Points on a hilly landscape, in no order, each with its height.
A climber steps from a point to the highest of its 2 nearest points, and stops where none of them is higher. Distance is the straight distance between rows; heights are no part of it.
k_353: [132 121 145 177 111 135  82 127  79 101 128 130 132 103  83 175  56 129
 131 183 145 138 140 152 106 147 165 132 199 144 152 157 151 114 141 137
 134 132  99]  height 135
k_106: [122 150 118  71 150  78 162 123 143 126 141 180 148 117  97  87 144 186
 157 132 130 127 154 136 108 113 148 166 168  97  86 131 181 170 166 154
 123 114 131]  height 387
k_250: [132 120 124 177 109 108 122 154 157 187 127 100 142 144 133 139 141 121
 131 143  87 112  78 102 158 140  97 140 142 108 105  73  76 166  97 159
 103  85 137]  height 61
k_455: [146  97  98 199  81 123 159  95  97 165 133 137 113 149 151 114 109 130
  60 157  98 129 106 181 165 125 108  88 117 156 170  83  73 125 161 203
 131 104  95]  height 148
k_47: [133 127 121  95 166 112  88 120 146 135 136  96 138 123  61 131 156 127
 157  84 124  88 146 110 161 124 145 171 149 105 168 151 162 150 112  90
  97 152 146]  height 530
k_119: [134  99 129  95 190 149 109  86 117 101 130 112  89 145 145 110 140 131
 118  97 176 157 149 172 105 101 129 127  61 119 116 147 167 139 144  87
 154 182 173]  height 207
k_836: [141 145  94 143 180 156 103 108 147 115 138 126 147 150 101 167  86 134
 123 134 127 120 128  92 107 125 108  92  87  78  61 184  92  79 130  71
 146 126 173]  height 321
k_69: [146 141 166  78 150 103 124 154 169 110 136 125 173  54 119 131 167 126
 183  72 148 119 131  97 147 146 127 123 114 123 144 128 135  79 101  88
 103  92 152]  height 131
k_368: [141 118  68 102 122  89 152 117 177 146 168 153 159  81  57  83 139 194
 145 153 125  73 126 130 175 129 128  96 194 103 184 126 141 111 176 159
 130 121 140]  height 705
k_24: [118 144 121  78 108 123 157 123  90 111 131 108 146 133  62 106 137 134
 161 120  72  58 182 112 138 139 135 190 143 116 161 145 186  90 143  94
 117 181 116]  height 603
k_495: [ 96 122  92  77 134  91 190  93 149 174 131 171 123 151 148  92 142 193
 145 156  89 134 146 146  75 104 144 164 158  97 102 138 160 206 145 172
 110  88 106]  height 374
k_680: [ 97 150 152 161  81 165 178 180 103 122 116 104  90 171 158 138 143  93
 122 133  80  90 141  88 116 153 109 144 131 138 137 112 118 152  77 162
 109 154  74]  height 471
k_568: [115 112 129 157 134 110  94 146  84 130 129 126 120 156 167 118  85 131
 111 161 149 166 142 131 122 117 132 130 162 127  41 152 161 176  95 165
 121 118 125]  height 201
k_85: [109 160 110 131  78 108 181 138 146 191 140 150 148 114 132  83 124 128
 170 196  89  95 101 106  98 112 148  92 152  87 160 107 100 148 160 170
  70  96  85]  height 532
k_296: [106 105 124 117 123 157 154  92 117 168 131 103  95 169 107 149 131 138
 175 139  82 100 139 119  83 134 178 167 122 101 208 151 121 166 104 107
  79 115  78]  height 630
k_233: [ 97 125 152 143  91  90  88 113  77 105 105 117  96 111 190 105 151  66
 131 141  72 185 102 100 106 100 109 166 137 182 135 135 133 198 124 137
  83 131 111]  height 447
k_247: [ 84 111 114 134  92 117 104 157 109 119 147 107 141 181 182 147 108 120
 106 127 111 174 140  52 121 125 104 130 142 157  38 172 132 172  84 151
 126  82 111]  height 186
k_636: [133 113  82 177 159 175 143 102 155 135 152 144 102 120  52 153 114 140
 132 157 101  83 141 111 138 147  96 154 159  84 127 123 140 145 151 141
 120 158 144]  height 642
k_425: [140  88 109 159 166 105 116 111 129 175 135 114  88 149 134 118 112 164
 124 171 131 115 121 119 122 128  96 116 153  93 121 124 141 207 105 191
  91 122 141]  height 547
k_885: [177 107  92 141 127 164 169 138 100 132 155 129 127 115  88 118 100 151
 142 141 141  63 141 172 178 161 116 106 141 110 150  89 144  44 120 123
 163 175 128]  height 706
k_721: [109 165 146 190 164 153 137 170 151  83 140 161  86 146 107 150 170 139
 112 118 188 111 135  93 157 172  85  99 113 123 107 104  78  90 168 144
 176 155 157]  height 598
k_55: [152 144 140 160 120 113 134 141  86 134 142 137 122 129 113 128 148 155
 135 117 156  97 124 168 189 166 115 122 139 133 142  63 102  58 132 135
 183 146 147]  height 671
k_260: [104 168 130 155 122 111 136 123 142  49 138 184  98  97  90 130 149 130
 119 125 127 129 151  79 149 141  86 150 162 165 126 157 135 106 229 166
 131 152 142]  height 211
k_968: [110 177 174 165  84 161 162 208 129 138  99 125 128 171 154 145 188  85
 150  95 120 104 106 109 144 151 141 168 123 125 108  66 104 143  52 122
 130 150  97]  height 494
k_547: [108 133 174  90 150 172 176 166 171  84 110 158 114 132 181 153 156 124
 161  71 178 189 149 157  75 118 179 145 102 148  87 139 162 152  90 100
 128 119 133]  height 560
k_226: [161 157 164  82 134  95 103 192 148  99 136 122 151  57 148  83 146 110
 155 107 157 101 146  95 165 146 109  77 127 117 128 124 165  57 108 114
 129 147 158]  height 140
k_763: [191  75  89  56 113 174 142 117 168 156 128  85 178 120 155 126  80 132
 108 117  99 102 124 165 154 107 132  78 104 157 178 137 156  84  87  93
 136 125 116]  height 455
k_485: [118 106 116 154 124 101 141 101 143 167 140 124 148 126 126 164 138 164
 147 143  76 138 103 112 108 154 100 151 145 120 120  83  68 152 129 145
 123  37 126]  height 53
k_153: [165 120 108 117 107 121 113 140 183 140 117 131 174 119 117 152 140 165
 106  98 154 125 107 156 180 135 129 133 169 161 157  99 123 117 103 111
 180  90 134]  height 417
k_786: [157 139 117  99  95 135 130 148 170 165 118 137 170  78 123 116 106 107
 141 150 145 135  95 133 128 113 165  80 147 114 171 105 130  95 121 123
 112  97 116]  height 159
k_844: [ 87 132 124  94 106 145 148  90 141 185 112 125  82 201 165 123 161 133
 149 113  93 131 122 138  90 100 176 187 111 115 153 144 125 217 109 113
  99 113  88]  height 660
k_437: [107  67 110 151 185 140 103  60 138 107 139 124  82 157 144 175 124 171
  95 126 172 172 133 145  89 130 107 109  84 154 153 166 108 173 166 127
 137 100 150]  height 704
k_361: [114 118 158 145  90 120 110 193 114 138 122  89 154 158 132 164 125 133
 145 143 136 107 145 105 123 162 144 127 177 143 155 148 135 150  60 143
 110  99  71]  height 331
k_77: [135 154  97 195 179 135  71 135 154 156 113 151 163 131  96 149  91 119
 109 199 157 131 118  82 135 105 143  77 123  52  57 171  90  91 132 109
 138 103 176]  height 303
k_422: [130 152 133  75 135 117 112 134  99 116 147 105 174 121  98 117  89 130
 153 132  93 100 160  97  94 133 136 133 131 100  87 190 170 102 118  97
 114 127  98]  height 365
k_577: [ 88 161 137 131 146 143 132 101 106 103 119 121 101 141  95 140 149  59
 133 107  66 152 111  51  90 119 127 189  89 110  91 128  91 170 156 113
  87 148 134]  height 227
k_467: [130 137 118 145  89 111 195 153 117 134 145 174 148  73 137  83 101 126
 160 194  60  66 156 104  95 149  71 145 168  89  98 107 164 115 133 175
  98 120 112]  height 441
k_120: [118  74 125 137 127 135 103 103  91 173 118  70 108 169 123 156  87 129
 140 165  94 124 123 117  96 126 143 143 131 124 171 160 141 186  74 138
  76 116  82]  height 617
k_441: [124 134  94 101 134 115  86 118 136 122 130 133 157 176 131 140  87 171
  73 138 171 145 155 150 124 110 150  87 123 137  89 195 134 122 148 118
 180 126 132]  height 523
k_512: [142 111 159  99 190 108  87 129 151 125 108 115 171  91 113 160 149 127
 170  84 179 153 121 124 117 124 168 129  86 105 134 136 122 115  86  60
 120  84 176]  height 122
k_401: [142 120 127 110 122 149 152 133 101 145 135 101 149 153 141 123  80 128
 124 142 139 112 138 159 107 136 142  94 111 118 109 127 122  87 108 119
 144 126 105]  height 499
k_406: [139 126 162 161 133 157  95 167 177 129  91 155  92 113 158 139 159  99
 110 133 195 167 106 168 131 108 177 132 165 129 150 108 177 190  93 154
 119 158 159]  height 84
k_520: [136 159  90 181 120 111  74 105 120 133 134 145 146 166  74 170 105 166
  94 149 119 103 129 117 194 133 103 121 186 130 120 160  86  91 168 120
 169 118 119]  height 421
k_274: [162  99  92  69 131 158  94 117 150 157 117  86 179 119 105 126  63 108
 114 148 128 120 129 160 127  95 191  88 120 125 178 170 172 112 118  83
 119 140 118]  height 475
k_633: [120  97 127 162 155  68 101  83  94 147 146 125  92 132 105 128 147 187
 150 146 120 115 123 130 145 145 103 154 157 128 151 117 108 165 153 160
 131 118 147]  height 516
k_259: [ 99 139 166 146 136 157 160 142 119  37 114 153 104 105 125 180 144  98
 136  88 118 157 150 101 100 153 117 198 135 175  99 140 144 132 134 120
 115 139 123]  height 230
k_4: [166  93 104 138  81 125 133 101 112 139 139 127 144  94 164 113  76 139
  92 170 113 134 111 161 152 146 109  55 136 170 186 105 109  71 136 169
 133  84 109]  height 158
k_11: [114 130 125  84 165 126 166 126 144 125 127 135 122 175 135 140 165 178
 143  79 191 135 129 158 118 133 144 104  59 122 154 111  84 104 150  81
 174 113 150]  height 553
k_459: [124 140 149 210 130 114 139 162  92 110 139 158  90 144 127 147 165 160
 122 135 159 114 105 131 156 191  97 101 141 134 116  63  59  92 147 177
 184 125 136]  height 634
k_402: [165 118 115  88 109 171 136 133 185 136 124 117 156 121 136 129 136 120
 104  77 107 117 125 135 150 134  96 126 112 151 138 105 139  96  84  98
 153 127 143]  height 435
k_642: [157 140  94 155 116 133 111  88 111 134 131 136 164 155 106 160 100 140
  98 109 105 125 112 157 167 129 113 153 132 146  80 119  92  82 135  92
 189 109 142]  height 442
k_578: [129 143 129 149 173 114  94 125 126 103 126 128 118  61 140 102 113  75
 125 172 116 146 106  43 102 116 103  66  81  88  94 138  93  84 130 125
 100 126 177]  height 440
k_929: [149 123 133 101 157 127 144 129 101 129 130 113 129 109 132 114 126 139
 163 133 170 127 118 152 118 141 156  66  87  94 149  93  97  65 130  98
 144 127 150]  height 524
k_281: [125 159 158  66  96 135 132 192 170  95 130 112 158  83 151  97 138  93
 130 112 125 107 150  74 132 144 119  58 117 146 165 150 145  69 101 119
 115 135 100]  height 150
k_372: [119 145 120 184  60 162 156 181 132 147 121 113 148 131 136 139 109  64
 106 166  84  76 117  91 142 160  93 118 135 133 136 102  87 111 109 157
 109 129  72]  height 450
k_558: [112 154 117  48 119 155 203 131 141  95 145 139 136 123  80 109 125 154
 161 112 132  77 191 132  89 130 148 140 126 102 147 177 186 104 182 100
 119 167 105]  height 628
k_287: [103 147 133 103  59 120 130 195 133 142 134 120 195 144 187 125 104 102
 126 134 112 162 133  94 110 123 141 117 153 148  56 155 137 141  71 138
 117  62  75]  height 172
k_719: [116 153 119 125  91 184 146 109 155 115 102 142  83 162 158 121 169  79
  81  83 111 155 120 161 134 107 105 155 101 178 141  91 129 145 157 123
 155 191 118]  height 590
k_403: [130 124 136 102 117 204 189 105 153 102 114 126  91 120 151 149 153  84
 131  69 107 146 122 151  90 122 123 137  65 157 161 105 115 101 129  83
 137 160 142]  height 564
k_859: [121 131 140 160 184 128  78 163 126 135 115 131 135 112 111 153 106 106
 145 200 185 137 131  83  91 129 181  81 117  69  93 153 114 129 113 125
 120 110 159]  height 287
k_491: [102  85 140 153 137 134 121 138 178 103 120 140  79 133 148 175 149 168
 109 126 182 163 150 135 123 137 122 124 167 176 179 156 145 196 131 172
 118  95 119]  height 619
k_507: [148 106 120 120 144 151 118 106 111 148 108 123  98 161 153  87 146 130
  87 108 175 139 125 220 139 100 142 109  84 131 149 105 156 141 129 119
 166 191 139]  height 198
k_184: [123 171 164  68 121 154 147 173 158 132 107 147 118 153 167 100 166 102
 144  78 147 150 126 156 125 102 182 155 118 114  97 114 179 152  81  97
 135 170 129]  height 538
k_832: [137 131 128  78 126 114 101  84  64 103 136  76 137 119 125  90  53 105
 115 153  69 133 146 113 109  98 125 126 106 124 101 206 163  84 164 101
 123 169 113]  height 384
k_286: [129 130 120 169 116 125 164 128 112 176 141 147 141  82 126 115 100 103
 162 201 107 119  78 108  98 148 113  86 126  74 122  74  64 108 148 164
  94  77 109]  height 503
k_868: [121 194 159 108 101 107 109 147  86 119 113 110 182 126  91 126 151  67
 158  90  90 112 105  76 142 133 157 168 107 124 121 103  87  87 106  84
 111 141 105]  height 369
k_685: [116 163 143  70 149  99 138 128  99 104 142 129 155 142 130 123 135 137
 166  88 104 128 139  79 107 133 108 152  92 108  48 139 107 109 120  93
 134 103 128]  height 359
k_863: [171 122 156 187 116 125 109 196 169 163 130 109 150  95 125 136 152 111
 163 146 126  91  92 101 146 149 112 133 174  93 128  82 127 153  54 142
  75 118 150]  height 70
k_699: [141 111  80 112 160 149 149 115 195 129 167 152 123  78  56 111 136 157
 138 134 147  84 148 122 153 128 118 128 175  86 148 141 171 136 158 136
 119 153 157]  height 672
k_513: [140 151  93 116 127 150 140  75 117 131 113 150 147 160 111 132 122 117
 100  90 125 151  95 174 121 114 130 148  88 137  88 102  94 117 170  86
 170 155 157]  height 460
k_697: [108 141 172  99 108 116 161 101 105  90 101 168 130 112 132 159 153 140
 175  81 132 196 123 169  97 122 163 200 126 185 138 105 126 130 147 101
 146 102 110]  height 351
k_650: [151 110 112 134 154 127 132  83 174 146 146 135 153  84 114 171 129 145
 156 124 119 162  80 115 111 148 109 102 100 117 143  89  45  90 154 108
 127  37 162]  height 43
k_923: [177 126  97 152  90 113 167 149 129 148 133 173 161 136 150 100 107 177
  61 121 146 123 127 200 169 135 126  68 126 129  78 119 104  90 116 180
 188  77 115]  height 180
k_203: [180 101 135 144 143  97 121 132 162 129 144 148 135  65 117 125 163 181
 156 123 162 126 105 159 164 151 114 127 179 119 143  83 137 115 102 145
 148  99 174]  height 398
k_213: [142 138 122 126 115 110 140  93 120  98 139 150  98  79 120  86 136 125
 122 134  91 117 135 102 143 138  64 120 132 138 134 113 139  91 186 156
 123 160 154]  height 200
k_926: [112 158 115 100 172 106 159 116 131  88 150 172 129 165 102 133 138 207
 127 101 187 120 155 137 114 137 130 101  87 113  99 166  96  87 204 111
 174 131 153]  height 578
k_449: [141 145 114 138  69 116 182 127 146 184 123 158 143 110 159  76 116 114
 114 166  76 122 110 169 128 103 127 126 160 116 119  91 141 149 113 182
  99 104 109]  height 559
k_764: [ 99 178 144 122 109 171 161 143 142  46 122 181 122 124 106 159 124  98
 109 107 140 154 144 100 106 142 119 149 129 173  97 144 120 106 199 131
 157 160 118]  height 221
k_729: [ 85 130 135 133 108 161 167  98 154 101 121 135  58 155 151 119 175 111
  93 104  91 138 139  98 123 124  72 148 105 174 171 120 119 165 183 156
 120 159 119]  height 618
k_533: [140 109 120 190 147 104  55  94  84 115 124 164 122 116 147 117  78 133
  67 170 153 193 122 171 139 100 137 101 152 132  50 184 163 133 126 152
 153 130 152]  height 215
k_114: [150 117 112 194 172 153 130 125 141 152 132 144 131  70 114 117  82  77
 127 203 141 129  85  94  98 130 119  64 101  56  95 100  89  92 122 149
 100 118 162]  height 472
k_130: [105 112 143 130 129  80 102 166 145 107 120 152 114 157 172 134 163 186
 111 125 211 177 141 144 146 140 137  99 165 160 125 132 131 176 124 175
 163  96 133]  height 584
k_205: [139 135 129 112 159 129 114  93 138 147 117 131 137 138  87 147 176 140
 139  50 171 149  93 190 165 107 171 198 114 127 146  76 113 140 131  69
 176 147 158]  height 106
k_102: [143 115 140 199 133 127  99 103  51 138 123 105 109 119 106 134  67  86
 125 171 116 117 119 157 134 123 143 138 135 120 133 120 120 117 131 141
 114 170 119]  height 126
k_362: [158 127 108 134 129 125 142 122  84 133 131 156 118 167 155  79 129 173
  62 104 163 133 133 210 152 124 130  86  88 137  83 120 128  94 150 157
 198 155 133]  height 189
k_127: [157 126 119  79 153 148  95 105 163 135 112 112 170 106  81 147 136  93
 150  73 143 142 101 155 134 102 181 145  94 126 173 118 129 105 125  38
 133 144 167]  height 113
k_104: [131 184 176 119 105 163 133 194 120 139 105 102 131 135 156 111 154  53
 139  84 124 117 111 142 144 119 171 146 106 112 110 101 146 110  57  94
 124 191 117]  height 517
k_841: [135 155 113  70 124 111 168 119 115  92 162 141 135 140 102  95 108 193
 133 129 153  95 178 131 121 140 118  87 126 116 120 174 156  64 194 123
 164 148 115]  height 604
k_991: [157 103  81 130  84 136 144  95 154 177 115 131 140  90 130  97 110 113
 110 162  61 105 109 161 139  98 116 150 178 141 189 100 162 149 125 161
  92 127 126]  height 585
k_521: [161  93  58 139 120 184 135  83 151 151 134 133 122 117  71 124  80 114
  97 162  93  96 122 143 149 117 124 122 154 122 178 118 146 124 154 135
 110 164 126]  height 613
k_515: [134  87 124 124 155 203 125 102 142 106 121  88 110 149 141 180 113  84
 109  92 122 152 123 138  84 126 121 123  65 151 151 145 129 136 104  82
 128 159 143]  height 539
k_294: [ 99 156 135 109 189 117 113 138 130  81 128 128 151 135 130 166 129 114
 147 110 146 155 140  56  81 119 136 110  56 101  56 192  93 101 131  69
 134  98 169]  height 339
k_629: [127 144 108  95  97 155 192  95 110 154 122 144 128 153 119 107 120 141
 133 118 105 109 131 178 112 113 142 148 120 132 146  93 132  99 151 110
 150 152 108]  height 479
k_61: [115 136 144 146 130 110  77 119 155 131 100 148 106 119 123 135 167 108
 128 123 140 180  97 157 136  83 176 189 184 146 146 122 155 221 147 134
 105 146 145]  height 92
k_66: [ 98 147 170 110 170 114 129 128 108  78 133 109 108 119  81 146 163 122
 158  84 142 106 153  88 127 135 142 180 125 132 156 176 151 142 154 106
  78 142 120]  height 554
k_147: [ 93 116 166 124 117 101 139 171 124 103 134 110 125 149 167 152 187 151
 161  98 115 122 151  69 118 149 111 153 142 151 148 156 125 173  80 145
  90  88  95]  height 348
k_911: [126 120 145 158 118  97 107 108  91 149 109 124  80 112 166  80 161  96
 134 139  87 139 116 149 128  86 101 191 145 149 136 101 175 204 131 155
  87 184 135]  height 420
k_284: [124 151 146  90 119  95 141 125 113 120 125 159 104  97 142  79 150 122
 169 135  96 137 141 135 101  93 149 178 162 117 110 131 205 177 141 157
  89 168 126]  height 402
k_727: [144 119 116 175 114  63 154 135  84 150 157 162 145 100 124  97 100 192
 151 192  94  76 141 145 130 150  90 134 179 102  91 105 136 106 114 189
 122  92 126]  height 461
k_660: [ 88 140 117  57 110  75 182  64 130 162 121 157 131 157 131 107 149 184
 160 128  98 144 138 140  91 101 155 164 128 129 164 134 117 165 188 135
 119  90  94]  height 361
k_829: [ 91 104 105 110 114 127 148 111 163 177 121 114  98 202 153 141 186 181
 110  99 109 129 126 137 134 120 111 182 132 153 144 114 117 221 118 129
 139  99 113]  height 695
k_302: [165 120 146 165 130 102  71 143  99 130 117 111 112  66 131  80 118  76
 120 145 138 107 119 150 180 107 119 102 157 136 156 113 172 107 125 148
 105 209 169]  height 107
k_773: [164  86 107 174 162 160  79  93 103 142 120  96  99  91  99 110  74  66
 105 163 121 117 102 142 169 102 135 102 103 104 147 126 150 104 127 127
 102 202 162]  height 116
k_125: [121 152 138 159 141 170 130 153 125 103 117 145 101 113 115 135 106  65
 128 161 118 139 129  89  83 131 127 139 142 106  78 130 147 151 128 141
 107 162 123]  height 255
k_231: [114 171 110 132 134 108  68  88  89 121 121 122 140 171  67 156 103 124
 112 126 136 127 118 119 164 119 153 132 118 136 134 166  67  90 207  79
 154 144 128]  height 400
k_907: [149  64 128 171 145 122  67 128 128 169 116  78 114 139 129 156  76 153
 116 169 152 129 118 132 132 128 136  99 158 123 147 146 153 180  66 153
  97 110 121]  height 580
k_128: [164 146 138 133 100 124 151 184  94 159 151  88 191 104 120  99  96  99
 160 139 100  48 135 126 179 142 123 119 119  88 117 102 122  62  69 115
 117 132  93]  height 409
k_399: [ 78 135 154  87 130 138 167 132 174 107 103 168  97 170 201 148 185 149
 137  66 173 206 124 163 107 112 160 148  87 185 133 127 108 167 133 116
 152 104 118]  height 586
k_354: [131  72 145 111 144 135  95  80  92  82 128  81 113 117 169 156 119 117
 124 100 122 184 131 137  89 127 111 147  82 177 140 169 140 139 110  80
 137 126 125]  height 510
k_673: [130 184 163 136 113 115 126 175  55 132 133  87 184 106 112 119  92  63
 152 136 105  93 112  96 144 139 163 117  98  86 107 110  78  50 102  86
 119 139  94]  height 388
k_70: [138 132 105 107 105 138 135  79  97 135 133 109 139 109 120  93  71  72
 116 153  53 120 123 112 106 102 123 134 114 126 129 138 137 108 152 124
  83 140 111]  height 404
k_917: [112 121 103 170 172 151 109  97 144 151 136 119  83 186 115 146 171 136
  82 102 127 129 104 120 175 140  90 133  71 120 113  91  62 145 171 127
 160 159 166]  height 611
k_343: [115 119 148  90 154 149 114 110 115  73 117 136 108 125 145 113  94 126
 109 124 157 181 160 162  71 107 146 132 115 145  82 183 197 136 151 116
 156 173 139]  height 217
k_674: [ 67 124 128  83 104 122 118 119 123 112 117 116 110 204 188 135 167 140
  94  88 148 190 141 126 106 103 121 129  85 189 138 156 102 179 159 109
 152 115 103]  height 620
k_94: [145 133 106  99 121 101  73 117 104 145 125 100 178 142 106 117  71 136
  96 145 151 124 137 168 171  94 180 104 146 140 159 175 144 101 150 102
 154 134 101]  height 497
k_754: [124 120 140 141  84 115 118 168 107 123 132  85 120 147 193  94 112 115
  60 129 132 113 154 129 183 129  74  73 120 186 130 137 128 104  92 178
 145 139 100]  height 87
k_151: [118 159 139  69  68 138 121 174 184 132 115 121 172 120 189 106 138  92
 107 115 112 154 120  83 118 121 123  79 114 156 122 145 139 119 103 131
 111  92 105]  height 160
k_138: [142 136 121 165  93 132 154 175 100 179 138  83 137 150 127 108 100  83
 116 164 101  53 146 122 191 118 120 102 117 103 164 106 101 114 103 166
  91 147  86]  height 429
k_405: [113 153 126 140 135  99 106  87 136 162 109 149 132 134  77 136 181 116
 127 108 126 169  79 164 156  91 166 200 141 123 123  78  97 171 173 110
 146 147 150]  height 99
k_708: [124 128 178 125 115  82  74 162  77 121 120  76 104 108 171  80 135  99
 113 146 141 125 136 131 170 115 123  88 126 160 171 135 144 116 117 141
 123 178 122]  height 97
k_810: [134  90  93 144 189 139 107  94 158 141 130 119 106 160 135 147 139 158
  95 126 163 146 117 131 116 127 112  81  65 102 120 119  83 135 147 125
 161 109 184]  height 656
k_998: [141 137 159 210 152 148  73 192 114 129 120 117 132  98 108 148  93  59
 143 181 164 122 109 104 122 137 154 119 155  83  85 128 142 143  80 144
  92 155 141]  height 270
k_646: [112 116 130 150 156 155 118 161 131 127 137 102 120 195 133 162 135 147
 120 114 156 121 142 106 123 159 109 143 119 116  56 132 119 155  74 121
 152 124 137]  height 229
k_539: [ 95 121 123  90 110 128 134 123 134 130 127  98 115 214 155 152 184 160
 104  59 126 124 147 135 154 134 103 167  96 189 147 120 112 157 111  92
 167 121 106]  height 659
k_792: [ 93 131 141 141 152 128  76 124 111 119 113  99 117 159 120 150 122  62
 122 132 111 157 125  68 103 115 146 149 111 118 115 160 118 187 121 121
  87 135 124]  height 240
k_424: [105 135 137  70 133  80 167 169 168 130 151 124 141 132 140 113 177 192
 171 108 118  73 182  69 126 152  87 134 148 125 147 161 150 154 115 159
  95  72 103]  height 363
k_235: [133 137 135 138  90 131 175 134  73 120 133 122 136  94 137 106  85  91
 134 166  49  86 147 111 103 138  94 148 126 120 106 112 149  85 102 147
 101 150 105]  height 423
k_6: [137 103 163 149 139 161 130 139 125  84 138 149 117  86 114 190 102 153
 149 129 187 152 151 159  90 172 146 134 178 156 152 135 158 118 117 134
 141 110 122]  height 144
k_570: [152 126 124 142 134 153  69 108 138  83 111 172 131  93 130 132  91 106
  68 140 154 189 132 154 113 109 137 115 150 157  82 165 178 111 144 123
 166 152 161]  height 228
k_204: [161 115  98 116 112 110 133 140 162 172 133 142 162 119 144  92  99 168
  94 168 165 114 112 157 159 122 138  37 132 119 156 118 118  99 133 164
 139  87 119]  height 169
k_904: [146 101 132  98 135  84 151 147 216 156 148 128 138  82 141 116 180 190
 157 109 133 106 129 118 146 143  91 119 163 119 173 115 141 164 100 153
 100  64 145]  height 379
k_371: [122 117 123 130 156  85  50 140 130 129 107 146 139 155 142 112 142 170
  74 132 216 173 140 170 153  94 175 109 135 138  87 165 157 154 125 132
 194 129 150]  height 550
k_28: [ 98 150 122  93 103  97 107  89  85 111 124 112 161 173 113 156 113 135
 130  99 100 147 128 103 111 126 125 170  97 166 125 152  75 116 179  74
 154  94 107]  height 380
k_443: [104 138 138 185 205 142 141 135 172 115 148 157  73 147 106 151 195 156
 109  98 173 127 121 112 161 154  92 138 106  91  89  89  90 158 161 155
 153 144 187]  height 575
k_180: [131 123 147 124 144 147 163 124 101  85 144 122 122  89  73 140 151 125
 185  93  98  74 158 106 117 164 110 189 130 109 151 118 155  87 112 104
 102 150 141]  height 579
k_346: [ 90  87 116 143 140 142 137  78 156 105 131 139  77 120 136 157 139 138
 102 127 115 158 140 110 112 132  85 148 135 183 175 153 127 177 177 156
 104  91 119]  height 655
k_240: [111  98 166 104  99 130 104 105  92 109 115  89 117 121 201 126 133  86
 140 104  83 181 117 124  76 115 141 150 121 166 142 161 152 160  63 110
  94 105  95]  height 478
k_293: [134 118 147 123 105 161 165 148 149 120 137 162 139  74 111 158 104 138
 180 156 170 122 132 142  80 159 161  94 163 119 191 131 147 101 137 118
 122  94  85]  height 151
k_471: [137 126 152 186 161  53 135 122  52 152 153 125  96 123 139 105 141 178
 169 163 123 101 114 121 142 161  87 120 145  98 111  79  79 120 133 178
 119 105 149]  height 488
k_986: [ 86 150 138  77  82 104 153  82 118 116 105 147 135 140 131 151 143 140
 150 108 102 182 126 124  89 112 160 168 123 176 174 137  88 143 191 104
 127  95  87]  height 364
k_532: [156 103 162 175 133 120 109 193 159 155 110 118 106 127 171 123 157 133
 144 147 173 134 103 139 139 130 141 121 167 107 119  88 150 185  52 165
  99 128 161]  height 77
k_444: [129 121 149 157 160 174 120 143 154  74 129 141 118 117 130 171 128 115
 116  95 157 156 137 124 109 150 101 144 119 144  62 132 140 123 104 115
 160 131 167]  height 241
k_523: [170 102  72  90 114 131 179 137 143 152 164 124 140 104  98  72 133 164
 157 150 124  49 132 155 200 141 120  85 153 114 202  96 139  72 140 140
 127 152 132]  height 742

For each start below, name the point where the climber stops.
k_28 -> k_558
k_708 -> k_204
k_125 -> k_829
k_680 -> k_829
k_250 -> k_570
k_70 -> k_829
k_911 -> k_346
k_69 -> k_570
k_904 -> k_346
k_578 -> k_523
